A landscape with many valleys, sampled at points; each row gives a point and its height.
From any point a ball takes the steepest step (drop divided by distance) to one of its 2 nearest points. It stops when none of these is lower. Distance is the straight distance between rows; heights are no part of it.
fuma: [152  82 150 117 125 192 174 117 152 130 162 135  92 121 138 161 191 118
 118  93 108 103 115 128]  (h 527)
fuv: [ 97 131 116 156 128  84  85 159  79 121  96 163  86 134 120  79  82 151
  87 178 142 115 174 116]  (h 326)
naf: [105 126 110 131 137 149 107 182 106  76 142 128  83 114 156 107 168 117
 130 163  82 120 169 129]  (h 579)
rav: [135 144 109 120 117 146 160 171 122  79 140  84 112 123 171 144 147 103
 129  98  98 112 147 125]  (h 165)
Noko: [156 121 122 130 114 144 198 127 117 143 127 102 161 154 111 188 108 135
  69  87 120 124  69 136]  (h 15)
vakol: [116 105 141 124 122 115 101 136 105 148 121 180  73 141  90  81  95 151
  78 151 133 102 109 129]  (h 203)
rop: [111 156 120  91 136 104 128 130  97 142  93 130 146 129  83  74  76 153
  90 152 149 112  91 110]  (h 559)
kide: [132 162  86 176 126 102 112 167 122  83  96  98 155 114 160 119 145 120
 186 169  95 135 183 129]  (h 437)
Turo: [129 109 132 143 141 149  69 125 130 130 130 169  68  97 144 121 191 131
 179 147 102 134 148 120]  (h 546)
lonav: [106 108 140  68 108 134 197 195  97 122 153  71 175 147 152 186 178 121
  97 101 111 134 101 149]  (h 120)
taza: [ 90 139 125  83 151 124 108 131 118 104 108 110 139 105  93  76 114 165
 124 189 110 152  88 108]  (h 484)
tede: [120 116 120 124 127 155 117 180 106  88 160 137  37 102 140 115 181 113
 125 139  93 102 167 137]  (h 558)
geke: [103 117 121 145 141 128  81 176  99  82 137 143  96 112 145  79 159 132
 143 215  76 147 158 123]  (h 598)
sozo: [167 113 121 143 111 152 168 131 149 113 149 115  98 137 134 153 154 124
 105  76 110  92 137 140]  (h 548)
Vako: [178 142 114 143 103 157 196 123 153 108 135  79 147 139 158 189 156 107
 126  43 111 119 108 142]  (h 119)
tevup: [112 134 115 143 121 102 110 158  99 115 103 136  99 136 135  99  87 144
  92 149 134 112 169 117]  (h 276)
Kiba: [116 152 126  79 128 109 146 121 115 144  93 121 159 125  97  92  86 150
 100 132 143 125  71 115]  (h 557)
giz: [ 96 158  93 134 119  78 125 158  67 112  82 130 123 139 133  88  64 132
  77 168 163 121 149 100]  (h 594)
Zil: [159 123 130 130 125 163 132  76 196 138 132 143 150 116 151 166 157  97
 167  57 155 131 151 128]  (h 347)
vopoz: [110 125 117 147 137 130  97 176  95  78 126 137  91 119 149  97 139 134
 125 187  85 127 174 115]  (h 605)
kop: [122 130 134 164 146  81  70 109 136 143 106 134 136 140 119 104 129 137
 176 194 129 151 166 132]  (h 555)
mava: [162 138 134  77 121 152 191 123 156 124 121  95 192 108 177 193 144  91
 142  60 130 171  75 132]  (h 540)
tipa: [109 150 103 134 120 109 126 169 100  95 106 114 117 134 156 113  92 133
  95 143 124 119 159 112]  (h 244)
pesa: [119 125 142  72 125 142 157 107 140 139 111 127 144 123  82 111 100 144
  89 133 136 121  57 115]  (h 554)
Mub: [128  81 152 113 118 137 120 133 111 153 125 182  74 143  74  98 106 155
  60 145 127 101  86 136]  (h 184)
mip: [146 114 143  98 133 160 148 127 140 123 138 127 126 127 151 130 131 120
 118 122 108 120 109 118]  (h 545)
dab: [110 126 132 103 108 135 187 185  98 109 140  76 152 146 156 172 131 120
  85 106 112 127 102 138]  (h 98)
Vaf: [125 145 101 155 127 113 107 156 119  88 106 113 164 114 155 110 145 124
 177 194  88 153 153 123]  (h 446)
tiv: [147 103 156  96 134 165  77  81 188 152 138 170 131  99 127 137 146 120
 137 112 161 150 111 111]  (h 517)
kivik: [148 132 121 113 143 141 117 108 163 126 114 128 154 117 154 139 141 118
 174 107 130 137 153 109]  (h 547)
nar: [141 114 149  79 134 170 109  92 179 130 136 143 155 100 134 137 140 115
 132 117 153 156 100  97]  (h 519)
Tob: [126 153 172 188 166  89  80  83 165 158 149 135 105 121 117 155 109 100
 212 125 157 143 168 154]  (h 323)
bozit: [180 134  89 156  67 139 133 134 142 121 177 129  47 125 119 137 172  98
 121  65 127 113 174 158]  (h 574)
Gesas: [112 199  95 122 133  62 117 145  69 144  79 102 199 125 123 104  71 140
 124 149 160 150 123 132]  (h 471)
Maku: [126 127 136 180 126  77  57 141 114 122 111 143 105 127 128  97 157 144
 172 211 110 138 166 138]  (h 562)
fisaz: [147 144 116 120 109 148 189 165 127  98 136  80 143 138 170 175 139 109
 121  71 109 114 115 137]  (h 140)
moma: [136 109 158  70 129 197 164 109 167 125 160 120 155 117 150 172 170 101
 121 107 133 141  80 105]  (h 524)
Pon: [172 114 136 116 115 176 157  68 196 136 132 131 160 121 155 182 157  98
 134  54 148 131 110 123]  (h 358)
kegam: [137 178  77 176 117  93 107 164 126  84  99  84 146 118 150 126 135 108
 184 129 110 133 199 128]  (h 431)
daruk: [137  88 149 137 108 146  97 122 126 135 158 182  27 121 133 130 171 149
 119 106 109  87 115 150]  (h 539)
Lis: [120 120 159 139 142 126 129  60 165 184 137 166 164 142  94 126  70 122
 135 100 179 138 116 139]  (h 414)
labik: [102 162  99 138 130  72 100 150  64 131  87 136 141 136 107  71  70 146
  91 191 163 124 150 110]  (h 575)
gofek: [125 195 107 194 141  67 103 136 132 129 102  83 173 148 140 134 102 119
 188 127 139 139 199 144]  (h 424)
bipoz: [118 169 142 132 156  97 128  70 154 182 118 115 193 131 112 131  62 126
 170 114 187 153 118 135]  (h 416)
ser: [124 127 151 145 156  97  75  94 151 153 128 145 136 131 124 124 128 135
 181 151 141 151 163 131]  (h 553)
sirur: [120 147 107 124 122 132 143 178 108  75 128  98 114 128 165 134 130 117
 114 129 103 116 155 121]  (h 195)
Videk: [102 163  91 184 105  70 160 125  57 119  90 120 142 162 133 109  63 105
  85  96 200 110 148 110]  (h 620)
simal: [129 117 138  65 124 150 169 120 140 128 132 112 143 121 128 132 116 133
 105 127 116 136  73 117]  (h 551)
zimi: [104 161 112 117 139  85 106 129  96 146  92 131 159 132  91  77  75 156
 111 173 151 127 123 118]  (h 563)
Pabar: [125 134 115 126  98 124 187 176  92 110 118  89 138 138 153 155  96 120
  72 110 131 123 107 124]  (h 74)
Mab: [137  76 148 136 120 148 146 145 106 139 143 170  75 151  80 135 115 149
  46 145 121  91  93 135]  (h 164)
Revo: [ 94  70 132  87 101 163 177 187  98 118 176  99 146 160 135 172 200 148
  81 128 115  99 115 124]  (h 130)
reru: [167  88 141 120 124 169 151  69 181 145 142 152 128 136 134 166 151 118
 113  75 144 123 103 134]  (h 377)
kizom: [156  85 148 126 121 152 141  68 171 159 134 170 126 146 117 149 124 128
 104  85 141 122 103 139]  (h 392)
luv: [171 120 115 137 115 148 190  92 141 150 118 107 164 158 128 190 117 135
  86  61 120 123  83 135]  (h 53)
vana: [126 152 101 142 133 103 103 156 118 102  97 110 159 123 142 100 118 144
 155 198 104 150 146 124]  (h 455)
Meba: [176 128 101 157  85 142 151 134 147 109 164 110  75 132 117 149 164 110
 110  61 123 107 164 151]  (h 565)
sopo: [ 83  99 151  64 154 156 105 130 125 101 156 121 108 117 103  70 161 142
 106 187  97 149  90 107]  (h 497)
von: [121 170 130 155 148  77 104 107 139 160 105 104 188 148 131 125  93 126
 182 149 146 146 157 132]  (h 419)
vorad: [118 143 160 126 150 113 119  65 175 184 133 137 185 129  99 135  66 122
 162 113 195 153 125 132]  (h 415)
nazov: [142 134  99 141  91 135  84 160 111 117 164 157  18 100 132 116 186 122
 156 111 105 104 173 144]  (h 556)
saf: [134  84 136 129 126 162 178 147 105 140 150 139 117 158  69 165 115 154
  41 133 118 102  87 123]  (h 137)
bola: [147 139 124  86 132 153 136 115 155 117 127 117 174 109 164 153 143 111
 165 108 124 155 113 104]  (h 544)
sabi: [152 106 145  83 119 173 197 110 159 133 150 105 165 129 145 194 154 112
 106  92 124 141  58 127]  (h 531)
Tama: [158 105 134 119 124 164 175 125 147 117 142 127 115 134 147 154 151 126
 109  96 114 104 112 128]  (h 537)
Gadu: [121 131 129 137 130 106 108 128 114 150 114 155 124 144 117  94  76 146
 104 132 146 105 149 129]  (h 301)
pivak: [146 132 135  67 122 154 171 108 164 125 125 108 179 103 171 175 134 107
 144  87 131 160  82 123]  (h 541)
sot: [163 143 109 141 119 149 139  93 181 132 128 114 150 112 150 160 160  90
 195  45 144 127 162 128]  (h 341)
somu: [142  91 156  96 139 152  86  90 162 147 136 168 105 108 132 120 145 133
 134 134 140 140 115 110]  (h 515)
Div: [134 194  85 187 113  73 105 149 132 107  97  75 164 133 151 135 115 111
 185 107 132 139 209 133]  (h 427)
lumo: [111  96 149  84 150 158 101 132 126 120 148 143  98 113 129  87 153 135
 119 174  97 145 116 106]  (h 506)
Vitu: [ 74 124 129  74 149 144 110 144 114  90 141 106 134 121 104  69 149 150
 113 197  90 158  88 109]  (h 490)
gidur: [134  83 162  86 136 191 149 119 147 129 163 144  89 118 145 139 180 116
 119 132 110 122 107 109]  (h 518)
danu: [122 104 156 156 140 128 138  58 151 187 145 185 130 159  87 129  83 131
 113  89 164 122 105 161]  (h 411)
doza: [145 125 134 127 140 122 106 102 153 143 118 141 140 130 140 124 119 134
 164 118 134 131 156 119]  (h 550)
Gez: [134 119 126 136 125 150  94 151 112 101 149 154  41 103 143 107 177 129
 145 131  96 108 163 138]  (h 549)
Loko: [109 117 111 160 131 133  98 171 112  88 124 135 130 104 150  81 179 119
 172 229  86 153 149 124]  (h 576)
kepit: [104  55 145  98 116 180 183 164 111 129 193 124 130 157 101 168 180 157
  69 134 108 101 100 123]  (h 34)
Zevo: [ 94  95 131  80 102 151 186 199  94 116 163  81 163 158 155 176 192 135
  93 109 113 113 114 130]  (h 141)
Nup: [181 139 112 156 106 150 187  89 149 130 124  97 161 156 137 191 133 121
 102  32 119 124 107 147]  (h 91)
degu: [142  80 152 124 121 148 124 133 122 123 152 163  57 129 128 122 145 142
  96 127 106  95 114 138]  (h 532)
Ravez: [124 123 107 179 126 124  90 161 123  95 114 128 114  97 146  98 186 108
 196 212  90 139 164 129]  (h 561)
fos: [136  92 148  95 147 163 100 115 142 128 144 162  99 107 140 113 157 127
 137 145 112 143 119  99]  (h 511)
daka: [127 107 151  57 133 192 133 102 171 123 148 125 150 100 130 143 158 112
 114 123 140 151  77 100]  (h 521)
Zona: [164 115 134 103 115 163 207 110 154 129 135  93 178 124 157 203 142 112
 115  61 119 152  67 135]  (h 535)
nul: [118 134 176 179 158  95  92  83 150 175 152 152 105 126 117 137  88 122
 186 117 159 131 149 156]  (h 320)
vava: [160 133 100 147  76 129  98 140 133 134 176 153  34 113 125 124 176 114
 148  75 125 103 172 159]  (h 564)
mudil: [126 174 137 182 161  76 110 102 148 144 116  95 174 149 138 139  97 115
 196 137 145 150 182 145]  (h 421)
lep: [100 165  95 154 114  70 135 144  55 120  88 131 142 146 131  96  58 116
  82 138 190 110 142  98]  (h 609)
lodaz: [140  99 145 153 132 134 141  58 159 166 141 174 126 162  96 146 108 127
 109  71 146 113 115 157]  (h 404)
nalo: [128 156 143 186 156  88  84  94 161 143 138 113 123 125 116 149 137  87
 226 128 141 143 188 151]  (h 327)
pap: [129 118 114 174 135 133  68 138 128 117 117 150  86  92 136 118 204 116
 207 179  98 143 164 128]  (h 552)
dal: [ 92 179 110 100 145  90 129 151  82 107  75  96 175  99 101  77  91 164
 118 188 121 151  83 131]  (h 476)
movi: [137 111 133 130 118 150  82 121 131 133 150 176  33 102 138 122 188 139
 167 110 110 105 137 135]  (h 543)
Valu: [121 169 104 153 135  77 106 148 114 122  86 105 176 140 149 112  94 151
 154 171 123 147 161 123]  (h 463)
bof: [114 186 103 152 136  59 101 131 102 139  81  94 199 139 123 103  80 147
 148 182 145 152 148 136]  (h 468)
Beb: [113 179 101 103 136  77 122 146  84 129  77  98 187 109 114  95  82 156
 125 171 135 160 104 127]  (h 473)
buz: [105 123 153 185 138 104 115  99 112 178 152 194  89 150  93 110  68 133
 111 103 162 104 124 174]  (h 314)
Dazol: [112 180 129 131 155  79 118  93 133 171 104 100 206 142 117 121  71 135
 168 138 170 156 136 132]  (h 417)
vog: [136 152 127 165 148 102 110 104 163 142 129 103 144 132 133 148 135 106
 216  91 144 136 188 135]  (h 332)
lutun: [ 91 123 125 116 135 108  96 164  74 113 107 148  85 127  99  63  88 153
  67 200 127 116 126 105]  (h 260)
Kuper: [117 132 136 156 134  99 117 109 114 171 123 167 128 152 103  95  74 134
 108 110 164 105 137 150]  (h 308)
kap: [136  72 164  95 127 168 136 119 141 130 155 161  78 125 124 119 153 127
 100 137 108 111  96 124]  (h 525)
Nud: [ 73 153 130  92 162 109 115 129 106  99  80 107 156  99  82  64 110 176
 121 190 119 148  66 111]  (h 481)
Kof: [115  71 138 115 120 175 185 153 115 130 177 126 131 154  76 169 139 154
  52 137 110 103  79 120]  (h 105)
bafon: [103 113 140 109 128 108  90 146  92 136 105 171  84 127  87  64  85 156
  78 177 127 109 117 113]  (h 232)
ritar: [144 124 117 142 108 139 201 156  99 122 127  91 148 154 127 188 106 133
  56  88 129 119  89 131]  (h 42)
zapa: [151 144 107 148 130 138 113 102 175 135 126 122 137 110 141 148 164  93
 210  75 135 129 180 120]  (h 336)
zov: [108 134 173 181 152  92  95  98 124 193 150 176  96 133 100 111  62 137
 157 123 161 120 134 167]  (h 317)

Where does a ball stop that starts at each point below?
bafon -> kepit
Zona -> Noko
vorad -> Noko
Videk -> Tama
dal -> Noko
lep -> Tama
Kiba -> Tama
vog -> Noko

Write out the way that a ball takes from each point below.
mudil -> von, Dazol, bipoz, vorad, Lis, danu, lodaz, kizom, reru, Pon, Zil, sot, zapa, vog, nalo, Tob, nul, zov, buz, Kuper, Gadu, tevup, tipa, sirur, rav, fisaz, Vako, Nup, luv, Noko
kivik -> bola, pivak, mava, Zona, sabi, moma, daka, nar, tiv, somu, fos, lumo, sopo, Vitu, taza, Nud, dal, Beb, Gesas, bof, Valu, vana, Vaf, kide, kegam, Div, gofek, mudil, von, Dazol, bipoz, vorad, Lis, danu, lodaz, kizom, reru, Pon, Zil, sot, zapa, vog, nalo, Tob, nul, zov, buz, Kuper, Gadu, tevup, tipa, sirur, rav, fisaz, Vako, Nup, luv, Noko
lonav -> dab, Pabar, ritar, Noko
lutun -> bafon, vakol, Mub, Mab, saf, Kof, kepit
